A landscape with many valleys, sampled at points; each row gives a point and its height.
From any point a ball takes the steepest step (drop divided by distance) to one of its 2 nearest points. It stops when none of these is lower. Distance is the straight distance between rows; heights are no part of it.
Vede: [  8 -42  19 -43 -10  -8  21  14 -26   5  21 -39   1  32  -4 -26  18 -14
  27 -17]  (h 229)
senog: [ 16 -21 -12 -36  -9 -12  -9  12 -27  15  35 -15 -10   4   0   8  25  -5
  -1  -1]  (h 374)
vemol: [-11   3  16  11  21 -14 -10 -10 -33   9  40  13 -11   4   5 -12  -7  -7
  16 -19]  (h 323)
Nozez: [-20 -22   3   3   2 -20  21  25  -1 -28  26  -3  -1  46 -19 -11 -17  -5
  29 -51]  (h 368)
goki: [-21  -3   8 -13  16 -24 -29 -13  -4  36   9 -14 -19 -33  -3  29  28   0
   3  16]  (h 185)
pemom: [-17  18 -19  12  17 -14 -28 -21 -17   9   7  10  -9 -18  -1  18 -17  -6
  -5  17]  (h 619)
ruge: [-18 -15 -32 -46  -8 -42  -4  -9   5 -32 -20 -13  -3   2 -42  44  -5  -6
  14  21]  (h 351)
netu: [-28 -21 -25   2  -1 -13 -21 -21  37 -11 -65 -11 -12 -16 -18  30   0  21
   8  34]  (h 268)
rodig: [ -4 -42 -24 -22 -22 -49 -10  27 -40 -42  -3  10   9   2  -9  -5 -19 -18
  15   6]  (h 107)
gim: [ 19 -23 -72  -3 -52 -12  -1  26 -24 -32   6  12  24   1  -5  -9  -6 -19
 -15  12]  (h 566)
dip: [ -4   6 -33 -15   6   9 -15   9  21  33 -11 -29 -14 -24 -19  28  30  -4
 -23  22]  (h 269)
tafid: [ -5  17   0  14  16   7 -11   6  23   9   5  -2 -12  -9 -12  20   3   5
  -9  -1]  (h 375)
gulu: [ -6  13  10   6   3  17  -6 -11  21  -4   4 -11   4 -28 -14   1  -5   3
 -13  15]  (h 357)
givu: [ 34  42  26 -10   4  27  27 -12   3  39   2   1  -6  24  34  24  30   6
 -26  -2]  (h 355)
bor: [-13  14  42  21   7   6  -7   2  55  -7 -18  13  -4 -23  -8  -6  -5  17
  -1  -1]  (h 149)
barus: [-20  40 -11  23  14  -3 -24 -20   5  22 -13   2   0 -30   7  27  -3  -4
 -15  18]  (h 625)
kez: [-21  10   6  -5  19 -14 -29 -23   9  42 -21 -23 -21 -40  -6  35  36   0
 -13  14]  (h 203)
rusi: [ 31  60  11  11   6  24   7 -23  20  22   8   8  -9   2  -1  29   5   2
 -53 -16]  (h 611)
sali: [-29  55  31   8  -6   2  -2 -24 -21  18 -15   6  19 -20  11 -15  -6  -4
  12  31]  (h 135)
biz: [ 33  -9  57   2  13  27  35 -25  -8  18  11   4 -11  17  28 -10  12   8
 -10 -23]  (h 254)
maza: [  7 -31  45 -19  12  13  15   9   5  13  16 -28 -11  14   6 -19  22   9
  15 -13]  (h 144)
betul: [ 45  34   8  -9 -17  61  32   7  10  23  12  -5  16  -1  30 -16  20   5
 -25  -7]  (h 142)
Rov: [-13 -11 -19  33  16 -17 -13  14  45 -16 -45  21  -7  10 -10  32 -19  24
   2  -9]  (h 466)
Beki: [ -6   5  -4 -14   4   4  -3 -25  42 -13  -9 -41  -3 -20 -48  28 -14  13
 -19   6]  (h 267)
tomuk: [ 24  11 -19 -12 -10  44   1  15  28   8   3 -19  10 -17  -4   3  11  -1
 -29  19]  (h 177)
Doti: [-13 -13  25  20  17 -10  15  33  29 -21   8   2  -7  24 -16 -14 -14   8
  15 -41]  (h 451)
nif: [ 26 -22  35  13  18   7  23  -6  19  15   8   2 -36  29  10  37  29  22
 -31 -30]  (h 632)
raf: [ 23  -8 -49 -37 -22  13   6  23   7  14  17 -22  -6   2  -3  25  26  -7
 -27   4]  (h 454)
vabar: [  0   1  -8  34  -5   1   9   4  -3 -18  41  15  -1  16 -10  -8 -18  -5
 -17 -38]  (h 490)
vosi: [-19 -23 -16 -51 -12 -28  12  -3 -14 -46 -28   1   6  15 -33  15 -23 -21
  41   4]  (h 429)
Kita: [ -2 -33  13 -27  -7 -14   6  25 -34  -1  31 -22   8  20  -1 -38  16 -24
  25 -22]  (h 201)
kop: [ 40 -12  14  15  27   9  23 -25   6  30  -4   5 -27  24  21  50  34   9
 -48 -35]  (h 493)
mip: [ 22  39  21  -7 -16  49  22   9   8  13  12  -9  16 -12  19 -27   6  -2
 -16  10]  (h 58)
Dirun: [-38 -19 -18  15  -9 -27  24  24  -5 -44   7   9   1  53 -28   9 -10 -10
  27 -41]  (h 402)
moda: [ 20 -12   3  14   6  12  24  -7 -12  32  22  11 -21  35  33  34  41   8
 -26 -29]  (h 576)
bibi: [-14 -42   3   1  -4 -19  -8  27 -25 -19 -29   2   6   0  12 -44 -17 -15
  37  20]  (h 321)
beve: [-32  -4  12  -5  11 -20 -22  -7   2  23 -17  -2 -10 -35   8  14  17   5
  15  29]  (h 160)
nal: [ 27  32 -35 -30 -23   6   5  16 -27  36  18   5   6  -9  33   6  30 -18
 -18  12]  (h 272)
rova: [  9   6  -8  -8 -16  27  -1  23   0   7  -9  -2  17 -28  15 -28   9  -2
   4  48]  (h 250)
gako: [-13 -25 -18 -48 -18 -28  -2 -26  -5 -42 -53 -10   7   2 -36  10 -22  -6
  40  26]  (h 410)
rede: [ 17  48 -15  14  14  21 -11  -8  12  27   7  -1  -4 -11   1  31  11  -8
 -37  -1]  (h 622)
mit: [ 26 -24  52  -8  15  18  26 -13   2   9  17 -23 -11  17  10 -22  13  15
   0 -24]  (h 191)
pila: [ 29  -9  52   1  24  16  22 -28  13  19   4   7 -25  12  18  19  27  19
 -24 -22]  (h 645)
mosa: [-21 -17   4  28  17 -16  -8  -1  68 -17 -52  11 -10  -5 -24  42 -14  26
   0  -4]  (h 486)
Piza: [ 21  13  10 -12  -8  29  20  20 -19  19  27   3   1   8  28 -30  27  -9
  -6  -1]  (h 183)
mirus: [ 10  23  36 -14  -8  32  10 -13  -5  22   3 -26  26 -26  12 -55   2 -13
   5  19]  (h 210)
nug: [ -3  -2  28  29   5   1  10  26  11 -19  21  11   0  19   2 -33  -6   0
   7 -35]  (h 421)
Bolu: [  1  -6 -45 -36   9  -7  -7 -13  20   0   4 -32 -12   5 -42  37   7   0
 -10   2]  (h 752)
navad: [ -3   7 -13  38   6   2  -8   2 -17 -15 -16  35   2  -4  20 -12 -26  -5
  -3  12]  (h 344)
Gad: [-15 -38 -39  14 -26 -32   7  16 -29 -45 -10  21  11  43 -19 -23 -24 -13
  26 -20]  (h 215)
Leg: [  5 -16  18  14   6   5  10  12 -33   5  40  -4   8  27  24 -41  10 -12
  10 -39]  (h 103)
Zike: [  0  -9  34  -1  15  17   8   0  25  -9   3 -18  14  -2 -17 -32 -14   5
  14  -8]  (h 143)
gemur: [ -9   8  25  -1   4  -3 -11   8 -42   9   2   2  21 -16  21 -38  -4 -27
  28  16]  (h 373)
Dize: [  9 -11 -22  24 -10  13   1   7  15 -41 -18  15   4   5   1 -23 -26   3
  -2  13]  (h 308)
teti: [ -8  23   1  13  15  -8 -10  -6 -38  22  36  16 -12   8  14  13   7 -11
  -4  -9]  (h 302)
baluz: [ 15  30 -39  18   5  18 -13  -6  -6   4  32   9  -3   4  -6  16 -10 -13
 -37 -13]  (h 555)
Mez: [-10  47  35   9   1  19   5 -20 -27  16  -6  -8  31  -7  13 -39 -10 -11
  21  14]  (h 152)
Fug: [ -5 -20 -13 -42   5 -31 -12   0 -14   2  18 -20 -16   3 -25  30   4  -5
  14  -4]  (h 353)
lafi: [  0   7  30  -8  11  -2  -6  -5 -44  20  22   2   7  -6  17 -36  11 -22
  23  -5]  (h 358)
turu: [-16   6  -2   1  -1 -30 -33  -2 -30  16 -10  24  -4 -32  14  21   6 -10
   9  35]  (h 128)
tol: [ 10  16   9  15 -15   7  16  10 -42  17  43  10   9  24  22 -34   7 -19
   0 -30]  (h 169)
Zusi: [  3 -18 -36  14  -1  -2 -20 -25  26 -34 -65  13 -20  20 -12  28 -33  35
  11  14]  (h 349)
Lasug: [ 32 -12   5  23 -28  29  35   8  -3   8  34   4  -1  34  16 -15  26   6
 -30 -46]  (h 655)
Pur: [-12 -19 -20 -45   3 -38 -20 -13  -2  -7  -4 -20 -11 -13 -39  33  -5  -7
   9  12]  (h 311)
sige: [ 10   6 -15  22   0  15   2  19  11 -10  10   9   6  -6   1  -8 -12  -9
 -21  11]  (h 162)
Vupar: [-12 -22 -28  -2  -8  -5  -2 -20  36 -34 -68  -2  -5   6 -16  22 -19  30
  17  23]  (h 309)
pid: [ -5 -10   1  -2  -6  16  -3  20   9   4  -6 -12   4 -24   1 -23   8   2
   4  26]  (h 209)
dop: [-10 -21  37 -11  20  -5  15  -2  20 -19   0 -28   2  14 -21 -29 -15   8
  32 -18]  (h 184)
Bural: [-19 -25 -12 -27  10 -27 -20 -23   2 -11 -10 -14  -3 -26 -28  20 -21   4
  15  20]  (h 273)
boka: [ 47  28 -37 -38 -14   5   6 -22 -47  35  36   0   5   1  20  24  10 -13
 -29  -8]  (h 636)
saf: [ 15  -5 -34 -15  -7   8  26  21  31 -12  13 -23 -14  41 -33  38  20  -1
 -28 -25]  (h 744)
bagut: [-12   9  38  10  20   3  -9 -30   8  13  18  -4 -10 -19  -5   2  -5  14
   6  -8]  (h 255)
lapan: [  5  32 -12  -1 -20  21   1  16 -16   6 -18  13  27 -17  28 -28  -3 -14
  -2  53]  (h 280)
bogo: [  6  -2 -12 -19   6  19   0 -22  34   3   7 -40  -2 -16 -29  17  -4  10
 -23   4]  (h 295)
guzo: [  2  60 -24  12   3  11 -14 -13  -8  33 -12  -1   2 -17   6  35   8 -11
 -35  22]  (h 631)
lidaz: [-16 -41 -21 -23 -13 -28 -11  12  -3 -33 -57  13 -16   8  -6  18  -9   9
  41  29]  (h 578)
Rud: [ -1  -5 -13   0   2  -3  -1  -3 -18  -2  32  -3   2  -8  -9  -6  -9 -10
  -4  -4]  (h 423)
Kulip: [-32 -31  -7   6  16 -29  -2   7   4 -22 -16   2  -7   6 -18  16 -29  10
  37  -7]  (h 366)
dinab: [-20 -21  34 -12  19 -13  -6 -20  13  -2   5 -30  -3 -15 -29 -13 -12  13
  34  -6]  (h 214)
lanat: [-15 -21 -34 -42  -9 -21  -8 -20  12 -37 -51  -9   1   2 -36  38 -16  -5
  18  31]  (h 386)
nitag: [-16 -10 -25 -13   6 -11 -12 -26  28 -17 -12 -25  -4 -15 -40  29 -18   7
   0  15]  (h 236)
Vurud: [  7  -7  -8 -21  -5  13   0 -15  16  -2  15 -27  10 -19 -25  -8  -3   4
 -12  22]  (h 331)
Zak: [ 13  13 -24  22  -7  14   4   3   8  -8  40   3   2  18 -10   7 -11  -4
 -35 -19]  (h 524)
Vumu: [ -9 -24 -30 -16  -2 -25   2 -18 -14 -51 -53  15 -14  28 -15  17 -44   6
  52 -12]  (h 504)
dule: [-19 -20 -28  -1   8 -18  14  -4   7 -51 -39  12  -8  34 -25  28 -42   5
  33 -11]  (h 482)
somin: [ -8   5 -13  -1  18  -4 -19 -15  24  33 -16 -28 -17 -25 -19  37  32   8
 -23   6]  (h 226)
Zimun: [ 14  -8 -35 -36   6  -2 -18 -14  -7  23  15 -27 -13   2 -25  38  10  -7
 -25  -4]  (h 733)
kip: [  5  48  26  -9   0  29   9  -1 -28  15   0 -15  27 -10  20 -56 -10 -25
  16   8]  (h 181)
lanu: [  9 -20 -27   8  -9   6   2 -26  19 -52 -61  17 -15  40 -13   4 -45  29
  22  -1]  (h 394)
dele: [ -3  13  -2  44  -6  13   3  15 -13 -23  -3  30  11   3  23 -42 -20 -17
   7   4]  (h 377)
muta: [  8 -14 -39   1  -6   4   1  20   7  -5  17  -8  -6   4 -13  14   6  -4
 -17   1]  (h 594)
memok: [-12 -41   9  -9   5 -47 -27  -6 -31 -21 -24  10   4 -20   2 -25 -26  -8
  37  10]  (h 258)
Rovan: [-12  -8 -13 -11  20 -17 -19  -1 -11   1  28 -11 -17  -8 -14  18  -5  -4
   3  -1]  (h 393)
Sogi: [-11   5  47  45  20 -13 -16  17  33 -15  -6  39   1  -3   4 -15 -32  13
  15 -38]  (h 445)
Ren: [ 21   3 -64  -2 -38   4  -1  27 -17  -7  19  13  17 -10   9   0   3 -12
 -20   6]  (h 608)
Kazup: [  6 -10   4  -8  -7  -3 -13  21 -27   1   5   5  17 -10  17 -40  -4 -14
  17  19]  (h 395)
pezis: [ 16  -5 -14 -13 -17  10   6  17 -22  -4  36  -6  14   6   0 -26  -3 -14
  -4 -11]  (h 461)
lom: [ 10  52  37  -2 -14  36  17  -3  20  19  -6  -5  24 -13  15 -31  10   8
 -16  22]  (h 91)
timo: [ -9 -21 -32  14   5 -24 -19  15  -8 -21  -9  11 -12   1  -6   9 -17  -1
  13  13]  (h 266)
Nidel: [-35  -4  27  12  17 -11 -18 -34  19  10  -2  -8   2 -37  -9   1 -18  14
  20  -2]  (h 242)
Fedid: [ 33  21  41  -3  -6  28  36   7 -20  22  11   8  -1  16  39 -21  30   7
 -10  -9]  (h 263)
fod: [-12 -19  28 -27  18  -7   2 -18  13  15  12 -29 -14  -4 -18   4   6  14
  26  -5]  (h 235)
med: [ 18   7  -2 -25 -18  -1   5  29 -46   2   6   0  30 -17  13 -48   5 -30
   7  18]  (h 382)
Kuv: [-28  -1  42  30  29 -13 -15   0 -15   2  -4  18   9 -20  19 -27 -17  -1
  41   0]  (h 491)
kur: [-31 -18   0  -4  16 -15  -9  14  46  -6 -41 -18 -15 -12 -17  33  17  20
  10  22]  (h 514)
ruvo: [-10  -9 -12 -13  -1  -2  -7  20   1   6   6  -9  -8 -15  -7   6  19   0
   3  30]  (h 146)
Ramez: [ 27  22 -16 -36 -31  22  13  23 -31  32  15   1  20 -13  32 -17  24 -15
  -2  22]  (h 329)
zuvuz: [ -5  43  10  28   3  -4   8  -1 -38  16  32  29  -2  31  22   6   6  -8
  -7 -18]  (h 274)
ledi: [ -6 -42 -21 -11  -3 -22 -24 -38  -3 -33 -62  11 -13   8 -11   8 -36  25
  32  15]  (h 538)
luvu: [ -6 -18 -18  28   1 -16 -20  -2 -19 -20 -23  21  -5  -5  13 -11 -28   0
  10  20]  (h 315)
Gove: [ 47  33 -14 -11 -23  45  27   4   5  26  29   1  18  13  38  -2  31  -4
 -32 -15]  (h 246)
gitem: [-31  -2  35  40  24 -12  -6  26   7   2  -5  35   3  -8  20 -17 -15  10
  31  -7]  (h 479)
tizi: [-27 -16  33  12  17   0  -2  26  34  -8 -20  -5   1  -9   3 -18   1  15
  39  11]  (h 223)
zamat: [ -4   2  43  19   9   6   4  38  42   1   2  20 -19   6   8  -7  10  16
  -3 -18]  (h 448)
Pide: [ -6 -43 -20 -16  -2 -43 -14 -17 -21 -36 -50  19  -6  15 -12   5 -44   8
  45   7]  (h 522)
sil: [-21  40  64  20  -8   1 -11 -21  50  -2 -29  22  18 -29  10 -23   1  17
 -16   3]  (h 129)
rel: [  8 -31 -55 -11 -32 -12   3  18 -23 -43  -6   7  10   7 -13  -7 -24 -17
  -6   9]  (h 529)
Doli: [ -8 -11   0  27   1   6   6  27   6 -19   3   3   5   7   0 -31 -13  -4
  11 -10]  (h 383)
mobu: [ 27  -9  12  -5 -16  24  33  13  44 -11  18  -6 -13  43 -18   3  21  16
 -43 -43]  (h 699)
Loped: [ 16  25  -6 -20 -15  43   7  -8  26  27  -1 -25  13 -31   9   0  22   4
 -15  21]  (h 244)
Tuf: [-26 -13  -6  20  -3  -3 -18 -29  32 -10 -50  -3   1 -33  -7  17  -6  22
   2  27]  (h 240)
Vodup: [ 24  36  33   7  -4  33  27  11  -3  32   6   1  -7  19  36   0  30   1
 -12  10]  (h 314)
Vire: [ 42   4  21  16 -26  33  44 -23 -13   7  28  13   5  40  27 -22  10  -4
 -39 -52]  (h 623)
mun: [ 14  -4 -18   3 -14  16  23  21  36 -17  24  -9 -11  46 -24  25  22  11
 -36 -40]  (h 723)
zekis: [-30  -1   2  12  13 -14 -10  13  65   0 -40  -9 -14 -10 -23  43   7  26
  -6  -7]  (h 498)
fina: [ 13   8  33  15  13  16   7  13  39   9  10  14 -20   5   9   7  22  15
 -28 -20]  (h 430)
kepu: [ -8  28  24  49  16  -4  -2  17  26 -19  -6  41   1  -2  14 -19 -28   9
  -8 -25]  (h 428)
Kadin: [-15  64  10 -13   0  -2 -11 -37 -16  37  -7 -11   4 -13  10  21   9  -5
  -9  31]  (h 137)
Mufe: [ 41  10 -29 -24   2   6   5 -37 -37  43  21   2  -2   8  19  34  20  -9
 -37 -11]  (h 669)
Ruta: [-16 -18  31  35  22 -17   0  24  32 -27  -4  21   3  13  -3 -11 -34  13
  26 -40]  (h 467)
Vobo: [-36 -10 -25   5   6 -16  23  17  19 -45 -43  25  -3  41 -16  41 -32   8
  46 -26]  (h 458)
lizef: [ 23 -13  15  10 -15  17  29  16  19  -4  24   8 -14  43  -7 -10  19  16
 -28 -47]  (h 679)
bir: [-15   3  34   6  -6  18   5   3  25   9 -15 -10  18 -34   1 -33  12  13
   7  24]  (h 243)
kober: [ -5  25   8  51   5  17   1  24   7 -25   0  37  10   6  19 -26 -18  -5
  -8  -9]  (h 405)
vufuf: [-10 -42  12 -16  -6  -8  -5  45 -10 -16 -21  -8  10   1   7 -43   4 -13
  41  25]  (h 293)
fama: [-28   7 -14  10  -3   4 -24 -35  30   1 -31 -18   7 -41 -11  21  -1  14
 -21  21]  (h 222)
zib: [ -3  54  29  10  -3  25   4 -16  22   5 -13  -2  18 -22   4 -18  -4   0
 -18  14]  (h 108)
modet: [-18  72  54  25  -9   4  -1 -27  38   6 -28  27  18 -20   8  -9 -13   9
 -20  10]  (h 123)
zisap: [ 40   6  -2   8  15  21  12 -17  18  27   0  -6 -24  19   6  38  33  12
 -51 -28]  (h 450)
Fom: [ -6 -13 -21 -24   4 -30 -22  26  -9  16   7  -2 -17 -19   2  21  27 -17
  -4  26]  (h 228)
Lilur: [ 27  -3  53   3  16  32  31   7  -9  28   8   4  -6  17  31 -18  32   3
   1 -18]  (h 307)
kag: [-25 -24 -32  -8  10 -26   1  14   5 -29  -4  -1  -9  20 -23  21 -16   1
  21   1]  (h 327)
tamed: [ 38 -12 -35 -32   4  -4  -6 -20 -29  31  30 -21 -13   6  -5  38  23  -4
 -33 -14]  (h 706)
lote: [ -8  17 -24 -12  10  -8 -31 -34  -9  22  -7 -19   7 -44 -21  23   1  -6
 -21  21]  (h 166)
Teze: [  8  18  12  -3  -7  18   7  14 -17  14  25  -4   1 -12  13 -18  11  -3
   8  13]  (h 118)
gasa: [  4  36 -13  15  -7  32  -2  15  22   3  -2   2   8 -18   9   0   7  -1
 -28  21]  (h 78)
Fera: [  8 -27 -29  21  -6  10   2  -5  19 -44 -46  10 -12  20   3  -8 -32  21
  11  11]  (h 369)
kore: [ 14  -4 -44 -34  -7  11  -9  25  15  25  -2 -20  -2 -19  -4  18  30  -9
 -24  27]  (h 348)
sedi: [ 17   7  10  30   0  10   6  -5 -13  -2  56  11  -1  21   5  -8   3   3
 -26 -43]  (h 520)
Varun: [ -5  19   0  -4   1   4 -14  -2 -19  19  10   9   3 -20  12  -5   8  -9
   0  25]  (h 68)
laf: [ 47   3 -34 -41 -24  26  20 -15 -23  36  39   2   9   3  27  13  19  -3
 -25 -18]  (h 598)
kevul: [ 11 -22  -9 -34 -11 -30 -12  33 -34  10  23  -4   1 -13   4   7  26 -16
   2  15]  (h 310)
Soki: [-13  26   7 -10 -19  29  -6 -22  17  17 -13 -19  18 -43   1  -5  17  11
 -13  34]  (h 261)
Pota: [-15   2  27  34  18   0  -2  37  29  -7  -5  27 -11   0  18  -6   7   9
  10  -2]  (h 464)
zunas: [ -3 -25 -14  28  -2   2   7  17 -10 -35  -7   8  11  14  -4 -45 -34 -15
  18 -10]  (h 341)
deg: [ 43 -10 -40 -50 -19  22  14   3  -4  28  34 -18   4   0  13  13  17   1
 -21  -6]  (h 549)
nad: [ -7 -26 -21  -6   0 -38 -16  21 -28 -16   9   8   0  -3  -7  -3 -11  -8
  11  12]  (h 200)
kel: [-11 -41   4  -6  -3 -35 -26 -23 -18 -14 -45  15   4 -25   8 -22 -19  18
  36  25]  (h 237)
Fedo: [-15 -35 -30 -13  -7 -35 -23 -17   7 -24 -69   9 -16   2  -5  30 -15  23
  34  26]  (h 557)
dete: [ -2   6 -32 -18   6  -4  18   7  36 -12  -2 -24 -16  22 -43  47   4   1
 -12 -11]  (h 763)
nen: [  9  -8  33  15  31  -6   3   2  25  22  18  16 -37  21   2  34  20  25
 -12 -35]  (h 621)
bivu: [  3   4  37  10  25   1   3 -12 -42  20  37   3  -3  12  11 -28  -5  -9
  22 -21]  (h 340)
tedi: [-12 -39 -33  -9 -26 -43   4  21 -36 -55 -21  18   2  31 -10 -10 -22 -14
  29  -5]  (h 180)
Zerif: [ 43  -6   1  11 -18  29  43 -37 -32  11  35  21   9  31  31   1  12   4
 -36 -46]  (h 588)
riz: [ -8 -33 -33  25 -35 -13   8  23 -21 -36  16   3  18  38 -14 -33 -12 -21
  12 -30]  (h 259)
Fira: [ 14  36 -19   2   0   7  -8 -15 -21  22  32   4   3  -3   2  13 -10 -17
 -31  -1]  (h 577)
faleg: [  3 -25 -32 -21 -15 -13   4  20 -12 -36  -5  -8  10   0 -26 -15 -17 -10
   7  14]  (h 489)
nosu: [-15 -23 -15   1  -1 -32 -34   1 -11   1 -28  15  -5 -29   5  18  -1  10
  11  38]  (h 176)
rito: [ 10   3 -23  18 -15  24   6   7   7 -27   8   1  20  -9   1 -34 -29 -10
 -12  16]  (h 241)
Tamo: [  2  -8  43  -5  22   6  -1 -32  22  19  12 -17 -20 -12  -9  16   7  22
   3  -9]  (h 256)
sofev: [ -7  24   1 -19  -2 -16 -25 -10 -31  24  -2   9   4 -37  13   6  18 -20
   3  35]  (h 100)
Sirop: [-30 -35  -5  -9  -3 -43 -32 -19  -9  -9 -42  12  -6 -29  -1  13 -11  20
  24  34]  (h 213)
sanit: [ 22  40 -17 -31 -12   3 -11  -7 -32  46  13   5   5 -13  20  23  23 -11
 -17  26]  (h 202)
lon: [-15 -16  35  20  24  -4  -8 -13   4 -11 -16 -15  26  -7  -5 -52 -36 -12
  34 -17]  (h 512)
teni: [ -7   3  17  19  14   4  -2   9  54 -21 -14  12 -10   3 -17  10 -12  10
 -13 -12]  (h 178)
dasov: [ -2 -23 -22  35 -10 -15  -1  11 -23 -35  16  17  11  24  -2 -38 -30 -19
   3 -21]  (h 301)
Bibut: [ 20 -21 -31 -31 -23   0  10  13 -21  -4  47 -21  10  14 -12 -16  -3  -9
  -6 -15]  (h 503)
Kerit: [-15   3  49  25  25  -3 -16  -7 -13   2  -9  -7  25 -15  18 -53 -16 -20
  31  -8]  (h 500)
Vosul: [ 15  32  -4 -25 -30  15   9  25 -40  17   9   8  27 -12  29 -36   4 -26
   8  17]  (h 359)
gosi: [ 30  11  12  21  16   9  30 -24 -12  30   5  29 -18  40  37  42  31   4
 -48 -37]  (h 540)
pida: [  6 -17  18  -3  -7  -3   2  26 -44   9  30 -11   5  14  13 -49  16 -22
  17 -21]  (h 161)
sen: [-13  -3 -28  52  21 -12 -11  25  32 -21 -21  25 -14  11  -4  32 -13  12
 -12  -6]  (h 437)
mev: [-34 -18  23   4   6 -13 -16   2   0   8 -22   0  -3 -38   6 -12  -2  11
  32  31]  (h 182)
Kuvup: [-12  66  36   8   0   5   1 -31 -10  30  -5  -3  10  -7   6   6   5   3
  -4  14]  (h 126)
bukag: [-17 -31   7   9  10 -29 -10  19 -28 -22   4   8  12   6   3 -26 -24 -18
  34 -17]  (h 306)
nevu: [-39 -13  38  -7  17 -15  -9 -50  21   6  10 -26   0 -30 -26   3  -8  22
  25 -14]  (h 231)
Vodot: [ -9 -28   4   3   7 -24   7  22 -20 -19  32  -5  -4  28  -9 -27 -10 -14
  29 -28]  (h 338)
Nivu: [-17  17  45  23  -6   2 -11 -13  65 -11 -41  21   4 -26   7  -9  -9  27
 -17  -3]  (h 136)
lozo: [-10  71  50  12  -2  14   5 -24  23  17 -10   9  12 -10  10  -3   2   8
 -15   8]  (h 117)
vor: [-12 -36   0   8   6 -21   1  15   2 -31 -36  -5  13   7  -3 -33 -29   0
  46  13]  (h 352)
kenu: [  1 -11  28   1   6  18  13  11   3   1  18 -18  -3   7  -4 -28   1  -3
  17 -16]  (h 88)
Vuvu: [ 11  -9 -49 -14 -23 -13 -11  25 -13 -11  18   2   8  -6  -5   7   8 -14
 -22  20]  (h 639)
rusav: [-37 -10  48  28  10  -4 -10  12  19  14 -23   1   2 -27  18 -22   3  19
  33  15]  (h 199)
Bef: [ 14  29  20  18  -8  12  31  -3 -49  17  33  22   1  37  28 -12  15  -6
  -6 -25]  (h 227)
tosap: [ -7   0 -23  -3   0  -4 -25 -26  13  -4 -12 -17   7 -36 -24  21 -11  -3
 -21  21]  (h 196)
puno: [-16 -31  17  10  11 -38 -24   3 -40  -4  -7  13  14 -16  16 -33 -24 -11
  43   7]  (h 277)
kedav: [ 40  16   9   0   8  37  27 -21   4  32   8   5 -13  17  21  30  31   9
 -38 -13]  (h 400)
rotu: [-10   1 -21  31   9  -5 -16  16  20  -4  -7   9 -16  -8  -4  27  -1  -3
 -15   9]  (h 401)
Gogu: [-19 -33  13  -1  -1  -5   3  31  11 -14 -19  -9  -5  -3   4 -25   7   2
  35  23]  (h 260)
zeru: [ 37  12  -1  12  -5  21  16 -23 -22  12  49   7  -1  26  13   0   2   0
 -31 -41]  (h 550)
kedu: [  9  12   7   9  10  20   1  18  17  13  15  -1 -15   3   1  21  33   6
 -22  -4]  (h 403)
dilu: [-13  41  -5 -17   2  -7 -26 -42 -15  32 -12  -6   6 -40  -8  24  15  -5
 -14  31]  (h 148)
bedez: [-26 -21   8   1  12 -11   0   1  17 -29 -20  -4   7   6 -13 -17 -26   5
  37   2]  (h 378)
pav: [ 18 -24  -2  13   9   5  15   5 -10  12  40   1 -26  36  11  20  29  15
 -16 -29]  (h 597)
rafib: [  7  47   7 -19   1   5  -2 -24 -26  51   4  -5  -3  -3  20  33  17  -6
  -9  21]  (h 156)
far: [-29   9  27   0 -14  15 -11 -13  23  25 -17 -19  16 -37   7 -10  21  17
   4  42]  (h 252)
daru: [ 18  58 -13  -8  -3  21   8 -24 -19  27  24   3  12   2  15  14  -1  -7
 -17   5]  (h 589)
pevi: [  9  16 -35 -15  -2  -8 -24  -5 -29  12  21   1  -1 -19  -7  19  -2 -23
 -30   4]  (h 596)
lurek: [ -4 -11   1  26  -9   1  17  26  -4 -16  38  -4   2  29  -7 -20   1  -5
  -1 -38]  (h 457)
Beka: [-33 -15 -25  -4  -4 -18  24  23   4 -48 -15  17  -1  45 -22  21  -9   1
  37 -26]  (h 427)
dem: [ -2 -21 -37 -50 -22 -22   8  12 -17 -43 -17  -3  11  12 -28   3 -14 -16
  18  25]  (h 455)
zud: [  2  20 -26  -1   8 -21 -28 -18 -33   9  11  11   1 -31  -9  24 -14 -25
 -18  20]  (h 612)
Pokat: [ 27  65   4   7  -2  30  15 -23  -1  24  17  -1   7  12  11  17   4   1
 -44   2]  (h 601)
gaf: [ 13  25  47 -10  -4  46  15 -16  20  11  -8 -17  20 -20   1 -51  10   3
   0   9]  (h 230)
zuzu: [ -5 -13  13  17  21  -8   0  14   8  11  23   5 -29  25   4  23  30  13
  -5 -28]  (h 613)
sipu: [  8 -13 -26 -31  -8   2   8   9   0  -7  28 -26   3   9 -25   4   2  -3
 -10  -6]  (h 548)

For each start below, name the point where the ball stops.
teni -> mip
nif -> Fedid
gemur -> Leg
Ruta -> rodig
mirus -> mip
Zimun -> beve
dule -> Varun

Call two points neighbours if one is among the 2 nearest of the other. Go from one point of each pair to the other, from neighbour to neighbour, staying as low as possible. Name the highest point that can't be avoided.
ruvo and Fedid -> Kazup
kenu and Varun -> Lilur
Varun and beve -> laf
rodig and beve -> bedez
gasa and mip -> Vosul
ruvo and gasa -> Soki
kenu and Leg -> Vede
